Points on a hilly landscape, in no order, each with its height.
A ball rolls from a point to the lowest of its 2 nearest points, and stops where none of them is lower. Distance is the straight distance between rows; heights are no part of it.
nir: [156 154 152  97 137 104 142 105  93 118  78 177 126 121  92  99 136 138
  83 141 133 138  96 172 113 180]  h=363
gesum: [110 169 112  94 127  77 155 129 122  86 121 168 178 150 166 109 111 148
 116 107  92  98 123  73 160  64]  h=419
Gaket: [ 93 139 125 118  96 138 105 192 185 128 109  63 170  87  97  98 135 135
  93 129 139 148  90 159 178  87]  h=625
gaka: [132 103 104 112 111 136 160 172 126 119 145 119 119 162  92 109  88 107
 130 139 130 136  97 123 158 181]  h=144
kamar: [129 137  91 148 163 138 114 159  91 100 126 122 143 183  98 110 141 130
 140 103 117 126 101  53 103 100]  h=287
mupup: [117 141 121 157 130 136 149  93 107 130  77 154 204 129 123  88  79 106
 157 135  67 177 100 129 130 151]  h=186
Bon: [ 57 148 142 108  82 147 156 156 111  93 126 166  97 111 129 127 103 117
 126 191 150 142  97 140 139 170]  h=335
gakeb: [139 110 139 103 156 108 126 122 124 134 101 161 159 129  85  77 149 124
  67  93 181 128  92 155 113 172]  h=397
lom: [177 156  80 158 143 145 137 169  94 145  97 118 146 126 122 118 108 168
 157 136  30 142 185  97 154 117]  h=415
vobi: [125 129 111 132 142 141 140 140  63 132 106 147 143 148  90 117 119 149
 156 137 122 124  79  94 118 148]  h=250
rodod: [148  73 109 124 133 103 159 123 132 149 131 166 159 162 128 117 167 145
  86  84 169 112 128 147 111 180]  h=427
nud: [ 89 166 132 123  49 136 187 127 124 113 104 161 112 140 128 143 108  67
 138 193 134 128 123 133 120 142]  h=364
vepe: [ 88 130  97 106 125 157 145 158 102  84 145 176 119 160 111 125 139 102
 165 147 110 102 138  64 113 143]  h=188
poko: [140 142 164 105 123 102 150 124 177 157 137  96 160 125 128 128 163 167
 120 118 136 116 133 200 174 124]  h=671
feb: [ 73  97 130 122  93  61  73 110 122 152 147 129  64  88  98 151 104  84
  84 153 186 114  76 137 112  92]  h=629
Nozit: [177 100 137 110 130 131  87 115 139 177 139  81  86 148  97 161 118 115
 127 124 199 109  92 124 113 124]  h=428
vor: [153 110 117 148 150  74 178 106 105 157 121 144 198 185 154  97  93 126
 110  68 140 121 136 109 148 123]  h=537
bezal: [123 139 142 154  98 166 122  96  97 135  89 159  96  99 136 158 125  68
 133 162  98 165 152 140  68 140]  h=292
Dubug: [130 116 148  73 158 172 106  77 122 105 111 149 175 121 104  88 110 113
 194 136 146 115  83 120 161 159]  h=418
sop: [154 133 130 131 126 132 131 139 188 127 127  96 155 132 153 139 178 181
  96 110 125 141 125 173 132 115]  h=692
Zok: [133 112  89 105  77 121 174 138 161 131 119 173 194 149 127 107 169 136
 120 131  97 108 137 149 156 143]  h=264
tupon: [ 88 132 148 122  82 105 164 103 153 149 149 134 107 141  98 152 206  98
 138 177 184  90 145 193 126 143]  h=606
tal: [146 127 116 158 120 109 116 107 130 125  99 109 105 109 110 161 176 172
  91 143 103 153  87 179  87 128]  h=589
Nodif: [ 92 119 117 119  98  53 132 119 116 117 157 145  70 118 116 140 108 119
  59 147 165 107  87 137 122 106]  h=641
vuf: [113 177 135 152  74 123 167  97 149 120 123 129  91 169 134 166 132  71
 127 176 105 144 141 144  86 116]  h=366
lamel: [ 92 158 147 158 140 154 154 154  75 119 121 135  79 157 129 160  88 115
 141 161  86 175 132 116  92 184]  h=286
Dokam: [134 145 118 126 144 122 139 164 137 129 168  61 139 179 137 132  92 142
 175 105 120 109 118  80 179  84]  h=410
mibi: [106 153 127  93  91 144 155 175 158 128 130 124 123 118  92 115 169 136
 114 174 166 100 139 167 167 138]  h=257
saf: [125 162 211 102 144 138 111 134 155 135 128  67  87 145 119 144  92  78
 104 130 204 158 113 160 129 150]  h=254
rini: [ 91 129 138  78 171 167  94 130 139  73 151 151 113  80 115 117 165 146
 175 146  92 118 142 122 140 147]  h=359
zan: [123 149 134 111 142 164 149 175 124 124 147 124  82 102 118 147 138 168
 144 163 123 116 165 145 148 165]  h=474
tasus: [139  80 110 110 112 140  75 131 125 144 153 112  50  75  85 144 108  87
 130 160 146 116 125 124 121 137]  h=526
Fonip: [180 129  79 146  85 158 178 185 112 153  94 124 142 168 140 130 116 128
 157 143  99 133 167  93 146 150]  h=276
sil: [104 199 189  85 145 131 177 145 115 115 124 147 123 168 127 125 107 142
 128 142 152 117 123 134 142 157]  h=388
bavup: [129 177 159 182 150 114 156 125 123 147 129 132 148 186 158 130 132 129
 121  87 118 142 170 111  81 103]  h=483
kib: [157 152 186  96 138 201 113 137 135 140 112  87  88 144 108 144 118  83
 143 150 199 149 128 146 118 176]  h=215
Sir: [144 142 151 184 112 128 149 111 157 156 159  43 121 139 117 137 114  81
 161 129  75 151 151 171 135  95]  h=280
Dav: [137 138 139 146 111 184 144 118 186 112 146 148 133 157 196 161 183 138
 167 129 103 140 184 148  91 153]  h=162
keru: [124 126 121 108 122 125 152 132 112 137 114 179 134  87  73  80 176 118
 115 140 119 100 169 163 129 158]  h=173
fufo: [116 138  98 166  88 102 153 152 152 137 102 122 219 167 141  96 153 134
 102  94 118 133 109 120 137  74]  h=544
kov: [171 120 114 108 156 140 136 122 113 143 116 161 159  94 102  85 147 148
 120 110 106 106 173 134 139 144]  h=129
Lonek: [168 100 112 104 147 172  89 113 131 132 147 108 114  96 174 165 109 152
 189 125 138  96 158  74 152 101]  h=185
rige: [133 129 115 105 147 123 100 165 154  88 124 120 102 128 154 145 136 159
  35 105 181 137 112 103 110 122]  h=401
peruk: [101 132 132 118 124 101 123 168 108 168 164 119  59  95  61 106  98 102
 113 149 166  98 150 127 141 130]  h=602
mitar: [ 85  78 148 140 116 103  77  91 138 193 137  98 142  75 130 139  77  99
 169 127 176 118  98 127 148  88]  h=508
rara: [179 116  52 131 118 114 140 161  95 117  83 185 133 144 120 127 179 184
  94 129 106 120 133  96 100 148]  h=504
Gulos: [166 102  99 104 133  55 134 155  98 140 176 136  77 126 126 112  87 162
 108 113 135  89 129 102 170 130]  h=181
sosif: [168 132 150  95 149 158 117 145 112 134 130 110  62 131  89 136 104 108
 103 141 164 132 127 132 119 178]  h=184
faba: [111  98 101 182 120 131 115 158  56 163 112 113  84  63 125 158  96 138
 144 140 107 148 127 106 118 130]  h=370
kiti: [115 118 160  57 127 145 130 150 143 118 127 170 150  93 106  60 113 123
 139 138 178 118 111 155 181 202]  h=152
pel: [ 85 141 116 107 130 108 127 130 139  71 164 138  70 169 122 175 144 154
  87 179 156 120  78 128 119 147]  h=655
zib: [ 85 113 124 170 113 110 127 119 126 136 149 141 115 168 140 159 186 105
  86 109 162 126 133 132  63 103]  h=355
Zugu: [149 112  75 135 116 124 122 118  97 112  68 172 173 112  95  98 145 155
 116 136  80 146  61 124 110 142]  h=213
kapi: [ 96 140 162 114 102 107 180 106 122 165 143 142 133 130 123 146 148 128
 175 150 156  82 135 158 145 128]  h=578
pupaf: [ 88 123 161 100 168 141  67 128 130  94 130 120 110  32 102 102 128 135
 156 150  98 147 116 152 156 146]  h=328
guku: [150 113 123 147 152 110 145 116 137 120 135 144 182 222 153 100 135 105
  97  58 156 129 122  92  98 128]  h=494
zezav: [113 128 172 120 128 138 158  96 118 155 157 139 102 152 149 171 135 114
 169 138 134 113 152 153 116 155]  h=556
fab: [156 128 119 178 100 127 100  76 105 151 127  77 120 139 113 145 118  75
 159 123 122 119 103 100  95  41]  h=469
Gato: [117 146 118 130 120  57 161 145 116 124 119 145 156 129 170 135 123 186
  82 100 119 114 117 115 144  85]  h=356
likez: [ 75 129 181 111 158  76  78  97 173  88 148 101 104  95 100 129 191  93
 116 138 116 149 137 204 125 144]  h=742
Gofaf: [154 142 122 142 123  94 149 128 135 121 137 116 104 169 178 158 121 104
  71  90 147 117 174  85 100  75]  h=500
vem: [116 112 144 135 190 149 140 152 116 148 151 134 151 128 138 103 104 129
 136  81 135 128 196 108 139 160]  h=529
zokot: [125 129 146 170 161 100 168 126  78 179 147 129 105 174 139 160 128 139
 121 100 125 123 168 123  92 137]  h=515
Pizo: [145 102  88 196 133 112 128  98 117 155 118  79 203 138 150 100  91 125
 159  86 117 133 142  96 159  56]  h=477
kapo: [122 101 157 123 153  99 139 131 131 181 150 130 117 121  90 102 126  97
 100  99 170 109 162 161 123 164]  h=570
Tulod: [110  95 127 147 108 116 111 134 145 149 158  89  65  64 174 194 107 164
 139 149 114 134 134 153 139 123]  h=209
meda: [197 109  60 144 116  89 160 179  83 148  77 156 151 148 155 116 133 177
 100 112 106 127 154  94 155 133]  h=520
narud: [115 139 158  69 107 119 125 152 135 147 122 150 118  78  96  91 141 147
 139 163 201  90 118 163 174 157]  h=208
ton: [147  89 116 147 121 144 131 125 106 156 113 124 133 123 131 130  99  89
 117 103 157 137 127 109 114 137]  h=174
lar: [159 106 117  75 120 129  80 117  89 115 153 171  41  58 103 107 103 127
 131 159 135 102 121 106 138 146]  h=514
sike: [101 175 138 119 119  99 200 172  96 139 136 155 136 163 131 122 107 145
 119 134 123 105 157 113 149 131]  h=425
mubi: [151 113  91 138  98  89 160 111  78 134  79 183 169 115 150 124 104 184
 127 136  99 135  71 129 142 148]  h=248
Mov: [117 106 105 125 133 165 142 164 135  85 153 111 110 179 136 148 111 125
 156 140 108 152  93 105 131 184]  h=180
lofub: [ 92 113 133 166 132 125 140 116  73 134  98 160 137  80 116 108  86 111
 130 138  77 175 109 147 114 168]  h=231
noze: [168 154 135 140 158 133 137 152 146 113 128  86 137 172 126 127 112 141
  95 105  87 167 119 141 126 134]  h=216
lipev: [143 109  81 110  77 101 179 136 114 128 124 209 143 109 121  87 140 123
 105 140  91 102 169 142 147 158]  h=218
nik: [138 172 111  90 133  93 138 125  79  96 119 172 132 104 117  89  86 128
 114 129  92  91 134  70 155  71]  h=468
Mut: [108 163 127 135  79 103 163 133 117 132  99 129 124 120 140 176 154 202
 129 184 125 126  73 167 133 123]  h=313
lituz: [152 147  87 147 103 178 117 125 117 115  35 170 188 110 126 107 142 151
 144 145  91 168  87 105  95 145]  h=244
lav: [203 121  83 114 149  80 130 146  78 140 119 143 107 123  95 109 121 180
  77 109 117  95 126 110 137 123]  h=126
Fega: [110 106 139 118 163 119 144 180 140 165 169 143 116  98 116  93 120 125
  96  90 157 108 210 133 144 162]  h=550
ran: [197 123  89 132  97 156 130 107 146 111 107 104 146 126 139 136  94 112
 159 145  53 149 120 120 151 115]  h=376
Kede: [133  79 113 100 117 192  99 102 141 131 141 153 135  77 156 135 135 103
 191 136 147  92 170 103 139 127]  h=138
seku: [132 151 144 124 149 167 118  65 138  99  94 140 209 146 130  88 108 106
 179 127 104 151 102 123 135 125]  h=251
Dizu: [ 97 150 160 191  96 125 139  87 113 150 113 118 114 144 149 167 126  80
 143 142 101 169 116 152  73 105]  h=326
mabez: [146 171 173  69 109 111 148  96 162 102 101 164 124 113 144 129 182 125
  95 154 156 112 158 187 136 149]  h=652
supo: [136 141 160  88 189 112  52 108 138 124 111 102 128  79  94 101 126 134
 103 105 162 117 104 121 128  91]  h=214
tomi: [ 66 120 131 110  99  71  80 154 111 156 179 139  43  64  69 101  87 101
 108 176 179  99 117 120 131 107]  h=615
von: [ 96  80 141 141 175 166  54  95 132 128 134 142 136  76 141 141 172 138
 146 106 115 157 135 149  94 130]  h=252
Manem: [ 82 124  75 166 134 157 139 201 130 111 157 113  99 180  99 145 177 139
 104 149 149 129 144 105 100 147]  h=249
dul: [144  75 101 185 138 179  96  91  86 149  93 134 186 154 177 114  79  79
 160  90 169 166 159  69 109 112]  h=528
Mol: [193 108 125  95 163  83 110 123 108 133 169 110  77 109 122 112  37 150
 124 117 110 115 116 113 179 146]  h=225
Burud: [138 161 132 155 131 184  99  80 132 115  62 168 201 133 148 102 148 136
 175 130 112 158 112 111  86 124]  h=291
Gub: [125 189 193 172 173 134 126  77 104 148 119 138 171 184 154 122 137 154
 161  99 132 133 133 124  88  95]  h=438
sor: [ 95 153  82 142  83 115 143 194 158 106 110 112 176 176 111 117 166 149
  53 135 127 141 100 135 140  95]  h=580
kug: [145 145 127  98 132 179 113 173 124 105 114 133  83  49 108 110 125 135
 112 160 118 134 168 131 141 149]  h=488
zer: [107 121 197  89 131 131 121  70 181  91 139 147 128 122 201 162 132 103
 115 118 145 153 129 171 123 146]  h=702
Fuve: [ 84 143 105 150  83 128 145 193 139 138  97  97 173 109 115 116 145 164
  94 136 138 145  88 145 151 100]  h=603
Fike: [ 87  92  91 155  96  86 169 139 132 123 140 175 123 138 144 143 161 121
  60 126 141 129 144 142  95 149]  h=322
safo: [158 160 132  84 135 127 118 178 149 137 115 111 129  87 139 123 124 191
  85 111 179  97 136 113 167  94]  h=220
vuveb: [ 77  49 101 182 123 135  90 162 143 148 142  96 129 112 137 158 133 131
 125 108 146 174  85 134 102 156]  h=329
Kuv: [121 194 137  83 106  67 167 116  86 111 114 183 121 130  94  92 118 118
  92 151 112  85 128 118 140  88]  h=490
pigi: [158 109 146 108 165  93  82  91 114 125 146  98  89  72 106 109  30 120
 132 131  98 143  89 133 167 133]  h=262
Ruziz: [147 129 118 134 134 172 154 160 123 147 158  99 112 127 143 157 137 168
 197 138  99 112 176 115 152 142]  h=457
sulog: [157 172 131 192 153 135 114 148 137 119 130  63 139 170  98 109 129 135
 117 105  49 172 122 140 109  92]  h=166
Vedo: [128 113 110 141  98  99 138 129  98 128 105 132 121  82 152 151 103 192
 125 147 107 141  67 145 141 134]  h=277
Budaf: [164  97 116  82 147 154 107 157 141  86 154 117  85 128 154 130  66 123
 123 120 133 139 115  89 157 172]  h=240
vuki: [158 118 142 137 150 179 128  81 151 111 124 155 142 145 170 143 145 131
 173 129  75 161 153 146 100 184]  h=207
Pera: [ 85  61 120 137 155 167  54  79 104 150 161 168 143 103 137 154 171 109
 191 111 124 124 147 120 100 109]  h=219
tika: [105 163 145 105 103 104 106 116 178  98 128  73 115 116 105 140 161 113
 116 151 151 115  83 150 143  60]  h=594
geg: [127 144 108 153 127 127 111 137 152  91 165 106 104 184 163 147 160 100
 115  98 128 113 162  71  91  53]  h=513
Fov: [ 73 118 142 117 135  82 134 107 153  95 151 165 131  81 184 151 156 171
  97 113 105 123 132 158 126 116]  h=394
dabi: [ 95  94  98 172 100 131 118 162 124 152 151 102 108 168 119 149 161  96
 107 109 196 118 126  97  86  99]  h=381
munas: [116 161 130 110 154  99 128 168 131 128 124 126 157  92 160 119 139 189
  85  86 149  95 161  96 152  59]  h=285
Lukon: [123 148 180 134 155 172 148 108 137 113 116 149 138 130 177 133  95 104
 141 124  89 178 167 143 111 181]  h=247
gez: [156 160 111 176  84 112 161 120 135 167  90 113 221 185 147 110 112 139
 151 107 103 132 117 120 152  74]  h=501
mep: [132 147 161  93 150 160 142 167 100 144 151 131  82 100 137 130  76 150
 157 141 153 106 160 106 162 156]  h=489
vavet: [ 89 211 161  98 102 138 170 150 136 116 125 134 100 145 102 142 172 126
 132 197 167  93 163 148 141 122]  h=307
lobu: [170 110 131  98 131 158 106  86 144 123 116 158 129 112 153 141 170 137
 114 113 159 107 146 125 103 128]  h=340
Davik: [190 137 124 152 140 169 136 116 102 139 119 108 118 163 124 136 102 103
 153 119 107 142 154  96 105 138]  h=217
Muvu: [122 119 124 143 116  89 114 100 155 133 136  97  80 106  78 151 204 120
  94 160 122 128 127 203 104 124]  h=574
tipos: [136 147 182  71 118 126 150  75 186 110 145 147 125 109 179 148 155 113
 136 128 141  98 184 166 146 125]  h=677
fud: [114 104 195 150 144 114 131  83 153 169 138 108 133  89 188 166 111 128
 121 104 134 162 153 199 121 149]  h=289
Kiten: [169 181 183 179 149 128 130  96 153 139 150  64 114 181 116 122 127 102
 144 110  83 147 149 163 106  91]  h=229
toduf: [173 141 127  93 185 153 124 170 134  88 152 106  97 157 133 129  98 148
 108 109  99 140 151  96 142 159]  h=261
bir: [ 90 137 101 169 126 133 114 147 154  87 128 148 142 159 169 152 213 185
 101 118 129 138 113 116  70 107]  h=461
Fozer: [ 98 139 171 131 157 114 144 117  71 161 167 133  66 154 105 163 106 110
 150 139 125 114 146 138 113 150]  h=538
rulek: [190 106 101 121 141 136 134  75 116 155  91 146 205 127 104  80 132 139
 130 105 133 112 132 137 143 131]  h=66
Togom: [114  64  99 143 121 186 100 107 110 144 153 159 146 134 152 149 159  97
 207 114 137 104 165  82 111 117]  h=179
Pego: [128 104 116 133 153 117 122 163  93 119 145 143  75 173 140 148 104  87
  54  97 175 145 150  84  84 153]  h=453
zop: [162 106  94 141  99 146 179 174 102 155 119 149 115 109 144 121 106 119
 127 134 117 122 196 114 144 164]  h=301
Por: [ 88  69 125 112 116 107  61  74 151 160 140 113 146  51  96 108  99  92
 201 149 145  97  89 127 162  86]  h=527
Zifa: [117 150 204 151 159 130 129  84  96 178 104 117 138  77 184 161  81 155
 136 113 146 158 148 161 129 125]  h=337
tib: [170 109 113 134  78 137 164 126 105 155 133 127  80  83 157 154  76 105
 145 149 115 112 167 122 153 133]  h=325
tis: [197 141  83 159 137 157 111  77 130 129 104 118 176 148 104 100 133 131
 182 129  43 133 135 109 123  93]  h=406
fif: [ 86 134  87 138 105 172 154 165 121  98 158 150  92 202 106 160 174 113
 150 181 146 108 136  92  94 153]  h=222
doti: [ 65 125 140 131 103  49 174 115 109 110 158 174 108 125 165 130  93 108
  79 118 122 120 122 134 128 123]  h=659
Boz: [139 175 147 153 134 117 123  98 168 107 141 118 126 171 112 128 210 142
 134 129  93 122 136 162  86  91]  h=653
muduf: [ 95 155 118  76  93 125 113 131 206  66 165  97  95 131 133 162 163 130
 116 172 163  91 103 126 156  73]  h=619
feza: [103 140 161  75  82 109 141  99 143 106 119 175  99  94 112 125 199  89
 115 183 185  91 160 185 137 159]  h=630
balig: [140 178 199 138 171 147 118  63  81 166  92 129 153 130 167 157 110 166
 161 122 161 132 124 133 114 108]  h=387
mipo: [113 153 128 108 152  91 158 123  58 122 128 171 129 145  96 122 127 188
 154 142 102  98  80 117 134 141]  h=279
Ponez: [114 201 141 104  65 138 170 138 131 129  66 149 161 143 133 140 143 161
 156 183 140 123  83 141 140 123]  h=365
lefa: [ 85 212 157  96 131 158 161 167 130  86 124 133 113 154 114 135 137 142
 146 185 111 136 128 130 137 147]  h=351
Poti: [ 97  95 168 159 136 138 118 116 129 172 161 104  84  71 175 186 110 115
 137 123 113 154 182 171 116 143]  h=245
dero: [127 127  56 150 110 119 133 160 140  95 105 165 169 177 127 119 209 171
 103 120 106 124 114  95  92 120]  h=485
pez: [124 111 115 114 169  90 110 131 126 131 162  97 143 142 121 121 103 152
 145  88 135  93 108  77 159  88]  h=368
vuti: [137 108 121  98 134 156 147 105 117 109 113 166 188 124 178 106  73 144
 174 120 140 121 127  91 169 155]  h=354
rir: [205 152  95 156 116 170 157 172 114 133 119  87  83 185 117 152 101 110
 138 147  86 149 164  96 114 149]  h=246
dilu: [102 161 114 186 135 119 175 176  94 135 118 124 108 178 162 169 114 158
 151 140  75 164 150  98 101 151]  h=253
lined: [148 134 144 108 146 128  89 114 119 105 121 110 102  35 105  97  80 128
 131 146  79 148 118 149 173 123]  h=294
zimot: [164 129  91 124 115 154 171 139 124 135  99 160 198 155 171 110 101 146
 178 130  96 119 167  88 170 142]  h=314
lin: [135  98 157 115 139 108  66 132 140 202 154  96  96 149 131 163  86  91
 108  95 229 110 120 100 107  90]  h=452
lusa: [143 121 134  83 159 175  66 140  89 111 121 164  77  31 112  93 102 128
 128 141 136 121 152 103 132 152]  h=502
met: [134 159 179 147 169 174 137 100 101 132 105 118 153 147 155 122  51  96
 147 114 126 177 142 110 122 151]  h=290
fone: [114 118 129 210 120 121 125  95 125 155 142  74 164 135 137 114  98  68
 154  90 104 142 135 112 116  55]  h=440
Vobon: [120  71 105 103 155 137 126 119 120 104 117 187 203 114 148  68 102 136
 127  89 149 129 118  99 158 171]  h=353
Sebuv: [109 184 127 149  80 147 163 145 126 142  71 150 203 168 140 121 140 149
 171 142 134 133  82 105 118 108]  h=412
ligom: [101 141 150 116 156  89 111 139 147 135 124 103 121 134  61 121 204 171
 103 146 172 121  88 189 130 152]  h=622
guk: [112 136 144 134  93 134 142 127 166 132 139  87 116  93 155 170 149 153
 157 153 116 124 133 165 146 102]  h=159
sozov: [ 94  56  72 154 111 129 141 147 158 115 158 147 131 141 117 124 180 102
  91 113 123 137 145 147  97 171]  h=297
seno: [121 148 106  84 110 149 126 187 169 116 149  95 168 143  65  71 145 103
 122 128  97  95 149 120 193  79]  h=210
lome: [151 122 138  86 177  99  64 154 162 152 129 107 132  69 106  91  97 160
  92  99 185  96 134  98 149  93]  h=141
kuro: [162 160 154 136 125 136  92  55 184  83 122 139 137 158 159 134 186 109
 133 116 101 132 128 142  75  79]  h=626
vonik: [113  79 130  94 106  86  67  97 155 135 128 128 118  63  95 117 121 119
 148 150 161 107  57 146 151 120]  h=546
bez: [155  80 111 110 125 128  86  89 135 133 134 120  89  73  72 117 151  73
 133 138 108 115 135 152 117 133]  h=539
beked: [146  72 136 135 151 114 131  74 146 136 137 159 183 181 163 126 148 135
 105  64 161 135 108 144  99 165]  h=455
Tofo: [110 126 179 112 177 165 134 128  97 171 149 133 129  90 132 111  79 131
 186 122 147 115 189 127 166 162]  h=506
kere: [116 150 199 130 142 144 129 105 115 137 103  98 139 138 131 123  69  70
 125 118 159 170  97 146 125 146]  h=299
zim: [117 151 159  84 139 140 100 153 188 125 105  85 210  92 115  68 124 142
 113 104 130 138 122 165 202  95]  h=656
febel: [183 128 135  75 102 159 148  94 159 109 120 159 128 140 164 156 158 149
 149 150 134 105 127 149 129 163]  h=306
torab: [126 150 118 177  90 145 143 111 115 166  76 114 221 126 131 109 137 147
 182 127 131 127 100 117 135  72]  h=458
sozi: [ 93 141  86 177  90 124 146 138 131 113 140 103 152 168  98 117 130  90
 180 139  46 134 107 102 124  83]  h=361
nugo: [146 140 162  83 153 139 120 119 174 123 119 121 177  79 149  94 116 144
 110 100 142 122 157 151 180 117]  h=682
Milab: [101 147 125 166  98 145 141 126 149 115 155  75 114 120 132 148 115  81
 184 150  51 141 151 125 131  74]  h=323
Reto: [ 57 130 120 128 108  97 144 126 150 100 155 163 101 108 150 158 184 137
  90 151 135 105 155 147 109 109]  h=357
Fotiz: [169 141 152  92 142 111 106  58 167  89 137 110 125 152 135 144 153 119
 125 115 123 114  90 139 123  95]  h=593
Lemem: [161 139 102 151 153 144  92 155 166  66 166  74 118 190 154 117 133 108
 128  84  97 135 137  63 117  64]  h=484
mis: [162 104 100 146 108 153 121 168 145 166 154  62  93 166 113 153 128 105
 143 121 190 106 125  96 122 111]  h=405
bize: [137  96 111  95 125 163 106 136 136  92 168  93  72 152 116 156  82  79
 163 151 127 129  88  92 138 145]  h=212
lamin: [102 176 135  92 122  95 170 162 105 104 121 189 131 133 109  82 122 137
  60 133 128 113 146 131 141 136]  h=459
ziva: [166  83  85 167 106 144  84  84 108 129 136  99  92 137 109 158 128  57
 139 125  98 140 112 102  80  88]  h=450
Veti: [127 141 131 188 127 146 141 130 132 130 139 119 104 153 178 182 155 150
 156 128  81 152 159 129  79 129]  h=211
kas: [ 60  74 147 135 179 123  65 119 114 126 141 154 123  65 117 112 122 118
 118 107 120 166 116 152 110 167]  h=288
Deva: [111 132 101 112 154 106 120 149 113 109 155 127 118 161 109 135 156 159
 128 110 146  84 110  73 125  94]  h=327
boter: [196 115  72 174 116 161  84  65 114 117  99 135 135 147 112 134 152 106
 173 130  72 135 112  90  74  95]  h=430
vofur: [176 111 124 105 133 140  95 105 161 103 115 133 117 139 166 147 146 124
  56  88 176 134 115 116  88 120]  h=372
tagi: [180 142 160 127  91 186 132  81 159 138 106 122 120 153 150 159 167 112
 170 154 151 132 121 163  95 143]  h=267
zimi: [114 137  99 167 126 141 142 174  78 136 110 117 117  73 108 122  99 152
 149 150  51 151 147 120 143 128]  h=390
Duk: [192 106 149  91 155 136 119 120 129 142 121 120 114 114  82  85  83  94
 104 117 152 139 121 155 148 190]  h=147
Seze: [129  96 104 101 128 133 154 145 141 117 119 161 211 160 124  78 129 142
 122  99 131 128  98 127 164 172]  h=315
sifa: [ 73 128 146 151 160 122 104 131 157  99 145 127 138 117 177 153 173 172
  98  94 122 148 133 137  91 107]  h=432
Lenu: [146 169 169 141  94 144 155 104 154 152 109 101 123 117 140 155 161 118
 149 156 130 134 152 184 117 116]  h=221
susad: [120 118 124 137 179 109  95 152 132  87 149 115  92 168 146 143 130 124
  41  77 147 157 125  91  80 125]  h=429
fos: [ 99 135 182 109 130 120 110 109 198  83 129 106 109  96 160 149 170 121
  87 139 137 166 134 201 123 150]  h=721
Zube: [132 175 168  83 147  81 152 103  77 123 108 163 132 134  72  90 132 149
 134 151 118 107  89 165 156 153]  h=324
lepu: [113 150 114 220 121 113 129 109 139 121 141  95 171 189 126 102 116  91
 172 102  47 155 115 107 103  64]  h=399
suma: [112 136 121 127 153 102 108 137 153  95 127 108 112 137 103 151 182 200
  73 145 125 152  66 180 116 146]  h=604
Mopom: [140 113 138 129 137  94 155 134  90 179 157 142  90  98  76  95 100 113
 120 130 126 106 160 156 145 163]  h=587
dape: [109 137 133 193 125 164 129 126  99 152  69 138 146  78 139 125 109 103
 125 131  88 188 152 136  81 141]  h=263
fir: [ 94 110 162 104 152  87 109 118 164 142 144 124 135 108 122 129 165 170
 125 116 165 111  96 174 137 145]  h=644
Padol: [144 118 147  88 118 110  83  70 154 120 118 106 116 104 110 142 149 115
 141 139 167 104  68 146 133  98]  h=566
gefo: [ 77 141 143 127 130 147 136 180  90 106 143 118  70 117 119 135  67 113
 123 154 134 156 106 115 135 163]  h=311
nila: [144  84  98 175 160 139 123 112  89 153 125  98 171 148 140 103  76 101
 171  90 135 133 160  68 148 104]  h=505
Ven: [160 113 124 129 142 103 133 140  88 140 116 148 105 148 175 142  93 108
  63  78 191 122 157  70 105 115]  h=471
tebo: [115 107 143  96 153 149 116 107 134 114 140 137 143 108 132 129 132 163
 188 139 119 116  93 138 155 158]  h=389
Sos: [196 137 115 129  82 144 157 101  99 145 101 105 108 112 144 158  54 108
 170 162 100 126 121 110 157 115]  h=348
rokiz: [ 89  74 115 199 154 128  83 160  86 178 124  92 113  83 133 153 109 139
 128 105 129 175 118 120 101 133]  h=350
bofi: [189 137  97 128 154 150 151 174 103 126 128 111 125 151 163 147 112 194
 172 130  65 132 174  95 169 147]  h=437
Gogo: [103 141  90 100 113 152 145 169 138  94 146 139 148 150  91  91 147  90
 151 131 111  94 146  77 147  99]  h=140
Ruri: [ 72  88  86 161 131 141 109 170 158 118 167 100  89 137  84 138 176 101
  87 141 148 142 132 140  95 149]  h=272
Nagur: [115 150  89  77  95 113 146 161 164  72 157 124 104 173 110 146 137 150
  85 176 152  98  86 124 167 116]  h=640
fopir: [159 164 124 154 126 143 121 142 159  89 153  73 151 219 151 121 106 120
 163 104  95 139  97  88 139  73]  h=451
dig: [ 58  43 109 143 136 126  76 148 113 148 155 150 100  97 114 146 126 117
 117 122 149 155  96 141  95 173]  h=312
Vav: [160  96  76 150 131  92 133 142  90 148 109 128 154 121  84 100 132 168
 103 108  93 126  91 128 141 130]  h=172
Sose: [142 119 141  82 128 123 151 165 130 124 136 144 123 130  97  86  96 138
  93 130 158 138  99 164 169 205]  h=98
Sibav: [137  94 117 125 108 115  80 112 182 138 118  86 116  52  79 117 187  99
 117 140 133 123 133 180 128 110]  h=554
mifov: [ 80 110 180 114 118 102  85 118 160 194 150 106 122  94 154 159  91  97
 141 117 217 108 124 131 131  88]  h=482
Pilor: [156 101 101 154 125 153 137  99 107 145  88 138 192 134 107  86 103  86
 136 109 119 145 120 112 119 138]  h=130
sige: [175  90  81 154 145  76 166 129  94 151  98 161 178 144 178 105 116 155
 106  78 122 126 174  94 151 130]  h=541
logeb: [154 172 147 147 122 131 151 136 197 120 138 116 151 191 134 126 199 155
 107 122  97 139 163 192 112 131]  h=674
zagon: [ 99  96 129  95 151  96 118 132 158 106 170 146 100 145 151 159 149 175
  94 119 166 113  99 143 126 165]  h=663

Where does a ball stop that starts at each point below?
zer -> guk
Ruziz -> Kede
tika -> Gogo
logeb -> Gogo
dero -> Gogo

Call two points neighbours if one is among the 2 nearest of the other. Go from one point of each pair to the other, from neighbour to neighbour, staying as low as possible. Name the highest point that can't be avoided.
Fonip and Sose -> vuf
Sose and Dav -> kere
lav and Kede -> doti
rulek and lome -> Kuv
Fonip and lav -> Burud
Gogo and guk -> sige
Sose and sulog -> toduf
vobi and guk -> geg
